A landscape with many peaks, sampled at points; each row gives a point and its height.
From any point a climber steps to the highest of the 2 points nearest to it. It stops when none of these is higher. Distance is the straight distance between rows; heights are no part of it.
Q301: [ 17.5   9.6  11.0  10.5  24.4  -5.5  12.7  15.2   2.1  24.9  13.7  -0.4
 -27.0  20.5  12.5   5.2 -16.5  -4.7 -20.2   8.9  33.0   4.9  15.3  -2.9
  19.6   0.2 -10.0  -4.7   5.7  -5.2]  h=499
Q785: [  6.0  42.1  -6.4 -18.5  -5.9  16.5  14.6   5.8  15.2  19.2 -13.9 -21.2
  -1.6 -19.5  12.2   6.0  -1.5  11.2   4.0 -22.5  27.1   0.0 -23.0 -21.3
  -1.3  -3.8   0.8   3.1 -25.3  -2.5]  h=350
Q373: [ -1.3  -7.5 -14.9  -0.5  11.1  12.8  16.5 -10.2  -5.6 -31.0  12.7  20.6
  21.7  -7.9  -2.2  -8.6   0.2  -6.4  22.3  11.5 -41.6  -3.2   2.1  -4.8
  14.3  -3.5   6.5   7.6   5.6   6.9]  h=482
Q182: [ 12.7   7.5  10.7 -25.0 -14.4   5.2 -22.5  10.8  26.9  18.0 -20.1  -9.9
 -12.3   6.6 -28.7 -21.4  10.7   1.7  -9.6   7.5  31.1  -9.0 -34.7   2.8
 -22.8  -2.3   6.0  -4.8  -7.1  16.5]  h=407
Q879: [-15.6 -11.8   9.2  -1.1 -27.6  -0.4 -13.9 -12.2   0.9 -29.8  -3.5  -4.5
 -26.8  -2.7 -20.7  14.7  10.8  -2.2 -26.9   5.0   0.8 -31.2  11.4  23.5
 -17.8  -5.2  12.7 -16.6  20.3 -11.6]  h=225
Q216: [  2.5  -8.6  10.9  17.5  11.0  20.6   7.7   1.7   2.4  -6.6  19.6   1.5
  10.0  11.0 -14.5   1.1 -12.7  -4.0  -3.9   0.1 -14.3   6.5  14.1  16.1
  32.3 -11.7  12.8 -21.3   8.6 -12.7]  h=546
Q858: [ 25.9 -17.6  -4.4  -2.0  -1.2  17.5  19.6  12.5  -7.2   1.8   7.2  14.4
  28.2   3.1 -28.3 -36.3  10.4  -3.4   3.8  25.4   9.8 -18.4 -10.8 -17.4
  24.7   9.9  14.6  -3.9  -8.7  20.0]  h=757
Q268: [ -9.8  19.4   0.9   0.9  -3.8  20.1 -12.4  -2.7  24.5  13.8   8.7   0.8
  10.5  -8.2   4.8   3.5   3.2   9.8   1.5 -28.3   9.2  13.8 -12.0   0.4
 -13.4 -20.2   4.8 -11.0   1.7 -12.0]  h=187
Q19: [ -6.5 -21.3   2.1  10.3  -7.3 -18.2 -26.7   4.8  -0.2   4.9 -15.9  -0.9
  23.8   7.0   2.2   4.8  19.3   9.7   7.8 -33.4  -5.6  10.5 -11.3   6.5
 -35.9 -17.8   6.9  -6.7  -7.4  -5.0]  h=418
Q125: [-14.6   3.9  -5.0   0.4 -12.9 -22.2  -9.1  -9.9 -10.0 -17.5  -6.4  -0.5
 -34.7 -16.7   6.9  11.4  -4.8  -4.1  -7.2  15.2 -10.7  -8.5  20.6   7.0
 -11.2  -2.2 -12.3  25.2  18.5   1.4]  h=263
Q823: [ 31.2  11.7   9.8  10.0   9.5  20.1  -9.5  16.6  37.5  35.4  13.1  11.9
  11.1  -0.2   2.0 -13.1  -4.6  -3.1 -17.1 -19.2  25.9  14.6  -4.8  -5.7
   4.1 -19.7  -1.3  -0.1  -9.7  15.3]  h=197
Q692: [ 25.3  13.0   9.3   0.1  18.9   0.2  18.6   7.1 -17.7  -3.4  19.7  -8.8
  -4.4  12.7  -0.1  -1.0 -23.9  -0.5   5.9  25.6 -14.0  -4.9  21.9  -4.5
  41.6  30.7   1.2 -12.9   2.0   0.6]  h=717
Q162: [  5.4 -28.4  15.6  11.4   4.4 -18.0  -5.5   9.2 -13.4  10.6  -2.2 -11.8
   2.0  11.7  -0.7   2.0  -3.7 -11.4  -1.6  11.2   5.0  18.9   5.6   7.6
  -5.1  10.6 -21.3   7.4  -3.8  12.0]  h=486
Q522: [ -2.3  -4.9   0.3  18.5  15.2  21.3   6.8  -2.8  21.2   7.3  25.3  14.0
   4.8   6.3  -1.3  -4.5  -7.4  -6.0 -17.6 -16.0   6.7  18.9   8.9  14.3
  19.8 -21.1   4.7  -8.3   9.7 -10.9]  h=470
Q348: [ -5.8   3.7 -22.1  -6.0  -2.0   6.6  28.1  -8.9  -1.6 -25.9  -1.7  21.1
   1.8 -18.7   6.8  -8.0  -1.1  -0.4  10.4  16.3 -15.9 -15.2 -21.4 -25.2
   7.7  -4.3  -2.3  39.3 -10.9   8.1]  h=469
Q64: [-14.6  17.8 -35.6 -15.3 -14.2  24.9  27.9 -14.6  20.7 -29.8  -1.9  17.4
   0.4 -27.1  14.2  -4.0   6.0   8.5  -1.4  10.5  -7.6 -24.5 -20.8 -18.7
   3.9 -12.5  18.4  19.5  -7.0   3.3]  h=414
Q458: [-12.6 -19.3   2.4   0.8  -8.4 -19.5 -32.0  -4.5  -7.9   9.1 -24.9   7.2
  13.8   0.4  19.4  11.8   9.2   8.6  10.1 -21.3  -8.3  14.1 -13.8 -10.6
 -41.2  -2.6  -2.9  14.3 -12.1   4.5]  h=352
Q735: [-12.7   0.2  -8.2  -5.2  -9.1 -29.4   6.7  -1.0  -4.9 -20.4  -6.7  -7.3
 -12.6  -8.2   4.9  19.1   7.1   7.0  -0.7  -6.4  -3.2  -7.7   6.5  17.1
 -23.2 -12.3   0.4   4.7   5.4 -13.1]  h=302
Q307: [-19.0   4.0   3.7  -6.6 -18.3  25.6 -18.2   1.6  13.4 -10.2  -3.0  -8.4
   6.6  -2.0  -7.4   9.5  12.7   9.0  -1.6 -11.5 -19.5 -14.5   2.4  15.9
 -18.7 -17.6  18.3 -27.2   9.5 -12.9]  h=536
Q487: [-14.8  18.6  -3.6  -1.1 -20.2   7.4  -2.0  -0.3   8.4  -2.8 -14.7  -3.3
  -9.7 -10.9   6.4  -2.9  -2.3  -0.3  -9.4  16.6   2.2 -11.1 -11.2  -2.1
 -13.4  -5.7   1.0  12.2   1.3   5.6]  h=289
Q722: [ -4.5 -32.3  -2.1  23.0  -0.7 -12.4 -11.3  -1.2   2.7   0.9   3.9   8.5
  16.7   5.0   5.2   4.3  13.7  -4.0  -1.6 -38.2  10.1  18.5 -11.7  10.2
 -11.7 -22.9   0.6   3.7   2.7 -11.7]  h=519
Q99: [ 23.5  10.4   8.2 -18.4  -0.8   1.9 -20.0  18.4  31.6  28.1  -7.2 -18.2
   1.8  10.8 -19.5 -16.8   5.7   9.3  -7.6  -9.9  29.9   7.0 -23.8  13.3
 -13.6 -16.0  -1.4 -13.2  -7.9   7.2]  h=468
Q421: [-15.9  29.7 -17.2   2.5   0.6  11.5  25.7  -1.8  14.2  -3.0   8.1  -6.8
 -19.9 -21.3   7.3   9.6  -7.0   2.9 -11.5  -9.8  17.7  -3.7  -9.0  -6.0
  11.7 -16.3  -3.1  12.7   2.6 -10.5]  h=264
Q900: [  6.8  28.7  -3.8  -7.5   3.3 -25.8  24.0  11.4 -11.3 -18.2  10.3 -33.2
 -17.0  19.2  -9.5  -6.3 -14.5   2.3  -9.6  15.5   5.2 -12.7   3.5   2.4
  31.8  13.4   3.5 -17.3  11.0 -23.5]  h=326
Q124: [-17.6  18.0  10.5 -13.8 -35.8  -0.3 -12.9  -8.1  -7.5 -18.6 -16.4 -15.2
 -23.3  -6.3 -15.8   5.7  10.2   8.6 -16.1  32.5   6.1 -33.0   7.6  12.8
 -17.6   6.6   2.3  -7.2  15.8   4.4]  h=291
Q133: [ 18.6 -20.1  20.7   2.9  -3.4  18.8 -11.3   8.7  -9.6  17.1  -0.1  10.1
  15.0  13.5 -26.7 -16.6   0.9  -8.1   7.9  39.8   2.3  -1.0  15.4  -0.9
  10.9  32.1   3.7 -17.1  -6.4  22.6]  h=97
Q563: [  3.3  10.6   3.6  10.6  29.6   2.2  17.4  -5.1  -3.3  10.7  12.0  -2.8
  -5.1   6.0  25.6  12.2 -15.8  -0.3   0.0 -16.7  -3.1  28.3  15.0  -3.2
   6.8   8.6 -11.7   9.6   5.8  -8.5]  h=100
Q908: [ -9.0   1.1 -24.6  10.4  11.4  -8.8  22.5  -9.2   3.6   1.3   1.1  16.0
  21.0 -13.4  16.1  -6.4   2.5   1.4   7.5 -34.1   5.0  18.7 -18.0 -12.1
   7.8 -10.1  -3.2  15.8 -10.7  -8.6]  h=381
Q629: [ 26.6 -29.1  20.2 -12.6  -2.9  13.5 -24.2  14.6  10.6  31.4   0.7  20.3
  18.0  11.2 -20.6 -25.0   3.7  -8.7   2.2  24.7   7.4  -0.3  -7.3 -11.6
  -7.7  13.9   1.6  -6.3 -10.2  38.1]  h=125
Q851: [ -1.4  23.8  -2.1  -7.0   0.1 -12.8   5.4  -1.0  -8.7   6.1 -20.7 -32.3
  20.8   1.4  15.6   2.6  12.7   7.9  24.7 -14.8 -16.7   5.9  -9.5  -5.3
 -11.2  -4.5  -2.2 -30.2 -15.4 -13.6]  h=479
Q890: [-19.6  -3.9 -25.5 -20.6 -15.1  10.8  20.3 -10.1  11.4 -44.6   1.7  16.2
  10.1  -9.5   2.2  -7.1  18.0   8.1  -4.5   4.0 -15.8 -36.7 -11.5 -11.5
  -4.4 -21.6  19.2   2.7  10.5  -7.3]  h=346
Q808: [ 23.5  -6.8   6.3   6.3  -2.7  -1.3  16.3   9.7 -12.5 -10.1   9.0  -9.8
   9.4  14.2 -35.9 -19.6   1.5  -1.4  -2.5  32.2  17.2 -19.2   9.4   3.1
  27.6  29.6   7.6 -19.3   1.1  -0.7]  h=483
Q788: [ 22.4  -2.4  27.1   0.4  10.8  -6.9 -17.6  15.8  -3.7  16.1  10.5 -10.5
  -8.3  23.1 -23.9  -7.2  -7.8  -5.3 -10.6  18.2  21.3  -2.0  20.9  15.4
  12.6  17.8   1.9 -35.0  -5.6  -4.2]  h=276
Q491: [-17.9   5.6   3.2  -5.0 -16.0  -1.6 -27.0 -10.5  -7.3  -2.3 -25.9   4.0
  -8.4 -11.3  24.4  14.6   4.7  -3.6   5.7  -5.2 -16.8   2.6   6.0 -10.3
 -39.2   4.5  -7.4  17.8  -3.6  11.3]  h=300
Q586: [ 23.0 -10.8   4.9   3.1   9.5  -4.9 -15.0  17.3   2.8  33.3  -1.6   3.7
  25.3  10.2   8.1  -9.6   5.3  -7.7   8.2  -8.2  10.0  15.4  -9.4  -7.3
  -9.3  -5.3  -6.1  -2.3 -22.1  15.8]  h=207
Q218: [  7.5  -7.6  -7.0  -5.4   7.8 -12.8   5.6   5.8 -29.3   1.4 -17.5  -7.1
  17.1   0.7  13.4   2.1   0.1  -0.2  30.2   8.4 -28.2   7.1  -5.7 -15.2
  -9.6  22.2  -6.9  14.5 -26.2  24.8]  h=275
Q303: [ -3.4 -25.9  -0.5  -2.6  12.8  -5.7   4.4  -8.6 -22.1 -20.3   4.4   1.7
  11.0  -3.2  -3.4  14.1  -5.2  -4.3  17.7  -6.2 -41.0   1.6  12.1  11.5
   4.7  -2.1   2.1   1.6   0.2   0.2]  h=432
Q77: [ -2.4  -2.6 -16.9   5.4  14.3 -27.0  16.2 -17.1 -12.4   4.8 -18.9   2.9
  22.1  -1.8  25.3   7.8   1.6  11.1  22.8 -32.3  -3.6  19.8 -11.6 -14.3
  -4.5   8.8 -13.2  20.6 -12.6   3.3]  h=336
Q475: [ 22.2 -15.1   8.2  13.6   5.1  19.6  24.9   2.8  -1.2   5.4   8.4  22.0
   7.8   2.7 -23.1 -19.9  -9.3 -11.5  -6.9  34.6   8.9 -10.1   7.7 -11.1
  32.6   9.9  -2.3  11.1  -0.7  18.4]  h=616
Q516: [ 19.5  22.4   1.8  -3.3  -3.8   7.7  17.4  17.9  -4.9  12.3  -6.6 -11.9
 -17.7   3.2  -4.1  -7.8 -15.8  -1.4 -11.0  31.3  26.5  -7.8  -2.4  -5.4
  19.5   9.2  -9.0  12.9 -13.2   6.9]  h=347
Q429: [-30.4  27.4  -6.1  -0.6  -5.8  -0.4   1.0  -1.7  17.2  -0.7   6.2  -9.4
  -6.7 -15.5  10.8  13.8  -4.9  11.7  -7.3 -15.8  17.8   4.2   0.7  10.6
  -3.2 -11.3   5.8  -8.9  10.9 -19.9]  h=222
Q927: [ -9.2   6.5 -19.9 -25.3 -10.8   6.1  17.8  -1.0 -10.1 -35.4  -9.3 -14.8
  13.8   4.5  -0.6   0.1   4.7   4.5  12.7  19.5 -31.6 -30.3  -0.2   0.1
  -9.7   1.6   6.4  -2.9   5.6   7.3]  h=405
Q602: [-14.0   3.3  -2.4   2.5   4.1  -9.6  -7.4 -13.2 -14.4  -6.4   5.8   5.1
 -39.5 -15.8  20.9  18.1 -12.6  -2.6  10.4   2.5  -9.1  10.1  23.8   5.9
  -7.4  14.1 -28.2  24.5  18.6   4.8]  h=244
Q538: [ -8.3 -25.1   0.5   4.5  -6.6   2.8 -17.8  -7.8 -14.5  -3.2  -4.0  25.5
 -14.8 -16.8  -4.8 -10.6   2.0 -17.0  -9.9  26.5  -6.0   2.6   3.2  -0.7
  -4.6   5.9 -17.5  38.6  12.3  18.0]  h=213
Q298: [ -9.9 -42.1 -15.0  28.1  -6.1  -4.5 -20.6  -6.9   6.6   0.6  11.1  34.0
   1.2   1.4   2.0 -19.1   5.9  -8.6 -11.3 -10.5   6.7   5.3 -16.7  -5.1
  -4.8 -20.3   5.6  28.8   9.3   3.3]  h=340
Q869: [ -6.2  24.1 -22.8 -13.6  -5.6  -3.1  29.8   1.7   0.1 -26.1  -5.2 -21.5
  12.8  -5.0   5.9  -1.7  10.6  11.7   9.1  -1.7 -16.3 -27.1 -11.8  -4.2
   4.9 -10.4   6.5 -13.0   0.7 -12.4]  h=473
Q479: [  2.9  21.1  23.9 -21.7 -11.5  11.4 -26.3  -0.9  12.5   0.1   3.7 -23.3
   5.4   6.2 -18.0   0.9   1.9   5.9   5.6  -2.2 -17.0  -1.8  -1.8   9.5
 -14.7  -1.7  19.3 -42.0   0.7  -3.8]  h=693
Q494: [  4.5  22.6  -2.0  -9.2  -4.2 -22.0  22.3   6.3 -15.1 -17.0 -13.4 -28.9
   6.7  -3.3  16.5   6.4   0.4   5.3  19.9   0.9 -21.6  -0.9  -2.7  -0.9
  -3.5   2.6  -8.1  -0.9  -7.3  -2.0]  h=548
Q102: [ 10.9  19.2  10.9   6.3  16.1  14.5  18.7   2.4   3.4  -1.2  13.6  -1.4
  14.2   7.1  -4.4  -7.4  -9.8  -5.0   6.1  10.0 -24.7  -2.2  12.0   2.3
  30.4  10.9  13.2 -15.9  -4.7  -3.7]  h=631
Q824: [  3.2 -13.1 -13.4  -0.9   1.3  18.7  17.8  -8.9  -1.4 -19.5  15.5  24.3
   9.2  -6.6 -16.3 -16.8  -7.6  -8.0   4.4  30.3 -18.5 -13.0  -5.9  -1.8
  26.9   5.7   5.8  17.7   6.1  19.8]  h=534
Q434: [ 23.7  46.2   4.8 -19.9   0.0  24.5  -2.8  10.9  28.5  26.3  -1.4 -16.1
  -3.0 -11.5  -1.1  -6.1  -3.1   3.8  -4.6  -7.9  15.8   1.8 -15.2  -9.7
  -0.2 -11.7   4.0 -12.1 -22.2   5.6]  h=295
Q914: [ -9.1  40.5  -0.9  -7.9  25.5  19.4   1.0   1.1 -10.5  15.0  20.0  -9.1
 -30.2  -3.2  32.5  16.3 -27.4  -4.6  -1.8   4.3  -3.0  18.1  26.1 -16.9
  10.4  29.6  -5.5  -0.1  10.1 -11.3]  h=214
Q141: [-10.8 -39.1 -11.4  -0.8 -13.2  -9.5  -1.7  -5.0   5.1 -26.9   5.3   1.6
  13.9   6.6 -20.8 -11.7  21.8  -6.4 -10.3   2.2   2.1 -20.0 -15.6  12.3
  -1.9 -19.6  13.8  -3.5  18.7  -3.5]  h=111
Q969: [  6.9   5.7  22.8   8.0  15.6   5.9 -22.3   5.8  -2.2  15.7   8.3  -5.6
  -0.1  16.4   4.4   2.8  -7.2  -6.4   5.4  -5.7 -10.1  22.3  22.8   8.7
   0.3   2.3   1.8 -18.8  -0.4  -9.6]  h=480
Q435: [ 16.8  29.7   1.2   8.2  16.2  29.3   7.8  10.1  40.2  28.3  18.7  -0.3
  14.8  -8.3   8.4  -3.8   2.4   0.3  -7.3 -29.3  11.4  20.5  -9.0  -5.5
  11.2 -21.9   2.4 -12.5  -5.1  -6.8]  h=238
Q981: [  9.6   9.0  17.4  -6.2  -1.3  -4.0 -20.0  12.1   8.3  19.2   0.9 -19.6
   0.1  10.5  -8.8   5.9   3.4   3.4  -1.8  -7.5   8.5  12.2  -3.1  10.4
  -5.0  -5.3   1.0 -26.8  -3.0  -5.4]  h=561
Q979: [ -7.1  40.7   6.0  -0.5  14.2  15.6   6.0   3.2   5.4  13.5  18.6 -12.2
 -24.9   6.3  16.2  12.0 -20.2   1.0  -9.8   3.9   0.0   9.9  11.0  -5.5
  15.6   6.9  11.4 -13.0   8.1 -17.2]  h=195
Q404: [-25.9  -0.8 -12.4  -1.6  -6.1  18.3 -16.7  -7.5  18.6 -12.7   5.8  10.8
  24.3  -9.6   6.6   1.1  20.2   9.0  -1.0 -40.6 -14.1   3.8  -2.1  18.7
 -19.5 -25.5  19.1 -28.3   3.9 -30.7]  h=413
Q780: [ -8.2  19.4   5.9   3.1  11.7   5.9 -16.8   0.8   9.3  24.6  10.7 -10.9
   0.1  -2.6  13.9  19.6  -0.4   7.1   6.5 -41.5   0.4  27.2   7.8  10.4
 -15.8  -3.7   5.5 -28.2  -1.6 -27.5]  h=145
Q575: [ -6.8 -23.5 -11.5  23.5   2.1  11.8   7.9   0.2  15.9   0.6  20.1  28.2
  10.2  -5.8  -0.6 -12.1  -6.2  -7.9 -10.9  -9.4   3.4  12.9  -5.8   2.1
  13.2 -21.5   2.6  24.7   2.9  -2.8]  h=402
Q118: [ -6.8   8.1   8.9 -17.3 -16.3   0.6 -17.4   9.9   4.6   3.8 -18.6  -8.6
   1.8  -3.1 -10.9  -3.5  12.6   7.4   4.9   7.2   4.3  -7.4 -22.1  -2.4
 -31.2  -2.3   4.8  -4.7  -2.6  10.4]  h=342
Q488: [ -6.4 -11.6 -14.5  -6.7   0.3  -4.4  -7.0 -15.5  -9.8 -17.9  -2.3  25.2
 -14.6 -22.0  10.3  -1.5   5.5  -6.6  14.3  19.5 -24.0  -2.7   1.2 -16.1
  -6.7  11.2 -26.7  49.4   7.2  22.4]  h=235
Q730: [ 19.3 -14.5  15.4   6.5   1.8  17.4 -23.6   5.8  28.8  27.8   3.6  21.3
   6.2   7.9 -15.9 -25.2   3.3  -7.4 -15.6   0.7  18.6   0.4  -6.5   3.7
  -5.8  -7.5  -1.8  -0.9  -1.9  23.5]  h=157
Q247: [-14.0 -17.0   7.0   7.3 -18.6  27.2 -36.8 -12.9   0.2  -0.6  -7.5  23.4
 -15.7  -2.6  -6.8 -17.1   9.9 -14.4 -18.4  18.3  -7.3  -5.7   7.0   0.4
 -10.5   3.5  -3.3  13.3  17.4  17.2]  h=182
Q665: [ 10.4 -22.0  27.5  14.9  10.0  16.5 -18.4   0.4  -6.6  18.5   7.2  18.4
  17.1  12.3  -6.0  -1.6  -5.3 -17.0   8.7   4.8 -24.6  20.6  15.4   7.6
   1.6   6.2   2.6  -7.1  -6.3  16.7]  h=481
Q597: [-19.8 -11.5 -13.8  11.2  -3.1 -28.0   1.0 -12.7  -4.0  -1.9 -12.0  -1.9
   9.6  -2.0  12.6  15.4  10.0  12.2   7.7 -55.5  11.2  15.1  -4.4  14.4
 -16.4 -18.3  -7.2  -2.7   4.1 -26.1]  h=419
Q844: [-12.9   1.4   6.6   6.9  19.4 -11.4  -2.6 -11.0 -15.6   9.6  -2.1  -3.9
  -2.8   1.6  24.1  28.6  -8.9   7.8   8.6 -39.6  -5.1  28.0  13.6  11.6
  -8.3   3.4   0.5  -5.6   4.5 -16.6]  h=117
Q264: [ 30.3  23.8  -1.3   4.4  32.9  11.4  26.2  17.4  -6.0  25.1   4.3  -3.2
 -28.3  -2.5  28.6  14.4 -27.0  -2.8  -6.0   4.2  25.1   7.5  13.5 -20.1
  18.7  12.2 -10.0   7.6  -9.6   4.7]  h=444
Q574: [  4.2 -46.2  11.0   9.7   7.1 -11.1  -8.2   0.5 -17.4  10.5  -3.4  13.6
  19.6   4.8   3.6   4.7  -6.8 -15.7  10.9   4.4 -20.3  20.6   9.0   3.5
  -2.7   5.5  -6.6  15.4  -6.4  17.4]  h=541
Q986: [ -5.4  32.0 -14.4  -5.5   2.1  -1.2  16.2  -0.8   7.5  17.6 -15.4 -19.9
  14.5  -9.2  16.4   5.8   8.6  12.6  18.7 -30.8   4.5  10.6 -18.0 -15.1
  -3.1  -3.6  -5.9  -6.1 -20.5  -4.9]  h=412
Q413: [-19.6  -7.8  -7.8 -13.6 -13.6   4.9 -22.3 -17.5  -9.4 -18.2 -16.1  23.8
 -10.9 -12.1  16.4  10.0   9.0  -5.3   5.2  15.9 -26.7 -11.1   3.5 -14.5
 -26.0   4.4   1.1  26.0   3.9  16.4]  h=262
Q676: [ 12.2   0.6  15.3  11.7  15.0 -23.2   3.0  11.2  -4.3  12.9   7.9 -12.2
 -36.1  28.7 -12.2  -1.9 -16.9  -8.7 -25.3  24.2  37.3   2.7  18.9   2.3
  21.4  10.6 -15.6   3.1  13.5  -4.0]  h=562
Q660: [ 17.3  -1.1  18.2   9.1  23.1 -16.9   6.4   6.5 -20.5   3.6  16.1  -4.4
 -26.8  28.3  -9.6   0.1 -21.4 -12.3 -12.8  22.2   9.6  -5.5  30.5   4.7
  38.6  28.4  -2.5 -10.7   7.8  -9.8]  h=637
Q16: [-22.8 -20.6 -15.9   7.6  -2.4   3.2  -0.3 -10.9   5.0 -20.7   0.5  12.0
  16.4  -8.7   6.1   8.8  12.9   5.1   6.8 -32.3 -22.7   2.1   3.2  16.5
  -3.4 -23.7  16.7  -8.9   4.9 -21.6]  h=343
Q955: [-10.9 -37.0  -7.5  -1.5   1.8  -2.3  -1.5  -6.8  -6.7 -32.3  10.6  12.4
   1.1  -8.4  -7.7  17.7   8.2  -1.4  -3.7 -20.6 -39.2  -2.9  15.2  18.2
   0.0 -12.4   5.4  -7.5   8.1 -17.9]  h=390
Q260: [-24.5   7.5 -21.2  -3.8  -3.1 -22.3   9.1 -34.0   3.5  -2.3 -11.5   9.8
   7.6 -13.8  25.9  21.6   1.8  22.8   1.7 -57.8  19.3   3.2  -2.1  -1.7
 -18.0  -3.2  -5.9   9.5  -0.1 -19.1]  h=351
Q204: [ -4.6  20.0   5.0   8.8  -3.2   1.9  18.5   3.6   3.4   2.8  -1.4 -10.1
 -21.2  -8.5  -4.6   0.7  -9.1  -2.4 -15.7  15.3  17.6  -3.7  -3.8   3.2
  16.3  -5.3  -8.6  14.5   4.8  -1.8]  h=303
Q564: [-18.4 -17.6   4.7   7.7 -18.0 -14.2 -11.8   1.8   5.4 -19.2   0.5 -12.9
 -11.6   9.4 -25.1   8.4  16.3  -0.4 -18.7   2.7  20.8 -19.8 -15.7  23.3
  -9.7 -19.5   9.5 -19.8  21.5 -15.5]  h=166
Q328: [  0.2 -41.1   0.1  -6.8 -10.6 -14.0   0.8   7.8 -11.4  -4.6  -7.3  -7.2
  20.2  16.6 -32.3  -9.3  11.7  -3.6  -0.8  14.8  15.0 -14.9 -16.7  -5.0
  -8.0 -10.3   8.3  -7.7   8.4   7.5]  h=68
Q35: [ -9.6  20.2  -3.3   1.4   9.0  14.5  -5.6 -12.9 -11.0   3.1   4.6   3.3
 -26.5 -16.5  31.0  17.3 -22.3  -5.1  11.2   1.9 -25.3  20.9  27.1 -11.2
   8.2  21.7 -16.4  18.8  10.3   2.1]  h=229
Q707: [ 14.5 -18.7   3.8  -1.2   4.2   4.3 -16.9   9.8  -9.6  18.8  -9.4   4.9
  30.8   5.9  13.0 -12.0   6.4  -1.7  19.8   7.0 -15.7  13.4 -12.3 -20.6
 -17.9   9.1   4.5   1.6 -25.4  26.0]  h=242
Q833: [-23.6  15.1 -35.2  -9.0 -11.5 -15.9  23.2 -26.6   4.9 -20.2  -5.4   7.7
 -11.7 -26.0  21.0  17.7   6.1  19.9   5.5 -23.6   9.7  -8.8  -8.1  -5.4
 -15.3  -2.6 -10.8  25.0   1.6  -8.3]  h=301
Q59: [-13.9  -1.8 -36.9  -1.3  -8.4 -13.3  25.6 -18.2  15.8 -27.7   6.9  25.7
 -21.2 -29.4   9.1  10.3  -0.4   1.4  -1.0 -17.8  12.0  -3.0  -7.8  -3.7
   4.4 -15.0 -10.3  39.9   2.9  -9.0]  h=270
Q41: [  5.4 -51.8   4.9  30.3   9.7 -12.4 -12.4   9.2  -8.0   6.4   8.6  19.9
  19.9   9.0   1.4  -6.3   5.2 -14.0   4.1 -25.1  -8.1  27.7  -2.6   6.7
  -1.5 -10.9   0.2  14.0  -0.7  -0.8]  h=627
Q659: [ 17.6 -46.2  16.7  -3.3 -11.4 -12.2 -25.1  22.3  -7.8  20.7  -5.2  -9.0
  26.1  22.3 -27.4 -20.1   8.3 -10.4  -1.1   9.2  19.8  -2.4 -16.2   8.4
 -14.8  -1.1  -3.4 -16.4  -6.5  15.3]  h=28
Q65: [ 11.7   3.4  35.2  -0.1  -6.2   3.5 -38.5   2.1   4.5  17.1  -5.4  -7.3
 -29.2  13.9 -27.4  -6.3   2.8  -3.1 -22.3  27.5  23.7  -2.2  22.6  12.8
  -0.2  26.3  -7.4 -19.5   5.7   0.4]  h=325
Q293: [ -5.8  -7.8  22.8   3.6  -4.9  -5.4  -7.8   0.4 -18.7  -3.2  -2.6 -11.3
 -11.7   7.2 -13.6   6.9  -2.3  -5.4  -6.8  23.0   1.5   0.4   9.2  19.0
   6.1  13.8  -7.2  -3.3   7.0   4.8]  h=435
Q610: [ -4.6   2.1 -30.6   0.2  11.1   0.7  34.3 -22.8   2.5 -10.9   0.2  20.7
  21.5 -14.7  17.2  -1.5   3.5  10.7  16.2 -11.5 -10.6  -1.5 -24.1 -24.1
  16.1  -4.1   1.4  29.6 -16.0  -3.9]  h=425
Q97: [ 26.2  -4.4   6.1  -9.9  -4.2  -0.1  12.6  17.2  -4.4   9.4  -9.1 -11.4
  11.7  14.1 -27.4 -25.1   4.3   0.7   3.0  31.9  21.3 -19.5 -12.9  -9.6
   7.6  19.1   3.0 -16.7 -18.1  14.5]  h=596
Q688: [  4.2  22.5   8.4   2.1  -5.6  -4.9  15.5  -3.0  -4.1 -16.5  15.4 -17.6
  -7.7  13.2 -28.4  -4.7  -4.6  -1.6  -2.8  23.2   2.9 -21.5  15.9   7.7
  36.9  18.8  16.0 -27.9   4.4 -21.5]  h=387
Q708: [-10.1  10.9  -3.1 -19.3 -26.7  -7.8   7.5  -1.8 -11.9 -28.6  -8.2  -7.0
 -19.0  -7.9  -6.8  -2.5   2.3   6.6  -1.3  32.8 -15.2 -36.6   7.5   6.5
  -6.0  10.4   9.7   5.9  17.9   8.2]  h=344
Q226: [ -0.5  -2.1  27.6  -2.0 -12.9 -16.2 -29.4   4.7 -21.4  -4.2  -6.2 -26.7
 -28.8  22.6 -22.1   7.2  -0.5  -2.9 -11.5  24.0   5.8  -8.8  16.7  14.4
  -6.5  24.4  -1.0 -23.4   4.3  -4.9]  h=382
Q288: [-14.5  -3.7  -9.9   9.9   1.4 -33.5  11.3   2.6  -7.5 -10.5  -8.3 -21.0
  -4.7   4.0   2.5   8.8   5.6  14.3  -3.3 -30.9  13.3   7.4  -1.3  17.9
 -10.3 -19.8  -9.2 -16.0   7.7 -28.4]  h=358
Q646: [  0.7 -10.6 -12.1  -8.7   3.8 -27.9  12.9 -18.3 -14.3  -8.2 -13.8   6.6
  20.1  -9.7  22.5   6.8   7.0   8.0  31.9  -4.3 -15.0   1.1 -11.2 -27.9
 -10.6  16.1 -16.5  29.4 -15.0  10.9]  h=304
Q570: [ 40.1  29.7   6.0  -0.4  18.7   9.6  15.4  22.8  -6.6  26.0  -6.6   0.8
 -25.8   8.7  11.0  -0.4 -26.1   1.6  -9.4  25.9  20.0 -12.2  15.9 -18.2
  33.5  21.0  -7.4   4.0 -13.7  20.6]  h=400

Where does a climber stop that starts at each point below?
Q141 => Q494
Q979 => Q597
Q955 => Q858
Q538 => Q41
Q844 => Q692
Q247 => Q41
Q516 => Q692

Call two points neighbours if one is among the 2 nearest of the other. Go from one point of each pair to the other, from neighbour to neighbour, staying as high as possible. Name the lowest point that can't be avoided.
Q479 / Q597 => Q421
Q574 / Q479 => Q969
Q858 / Q574 => Q16
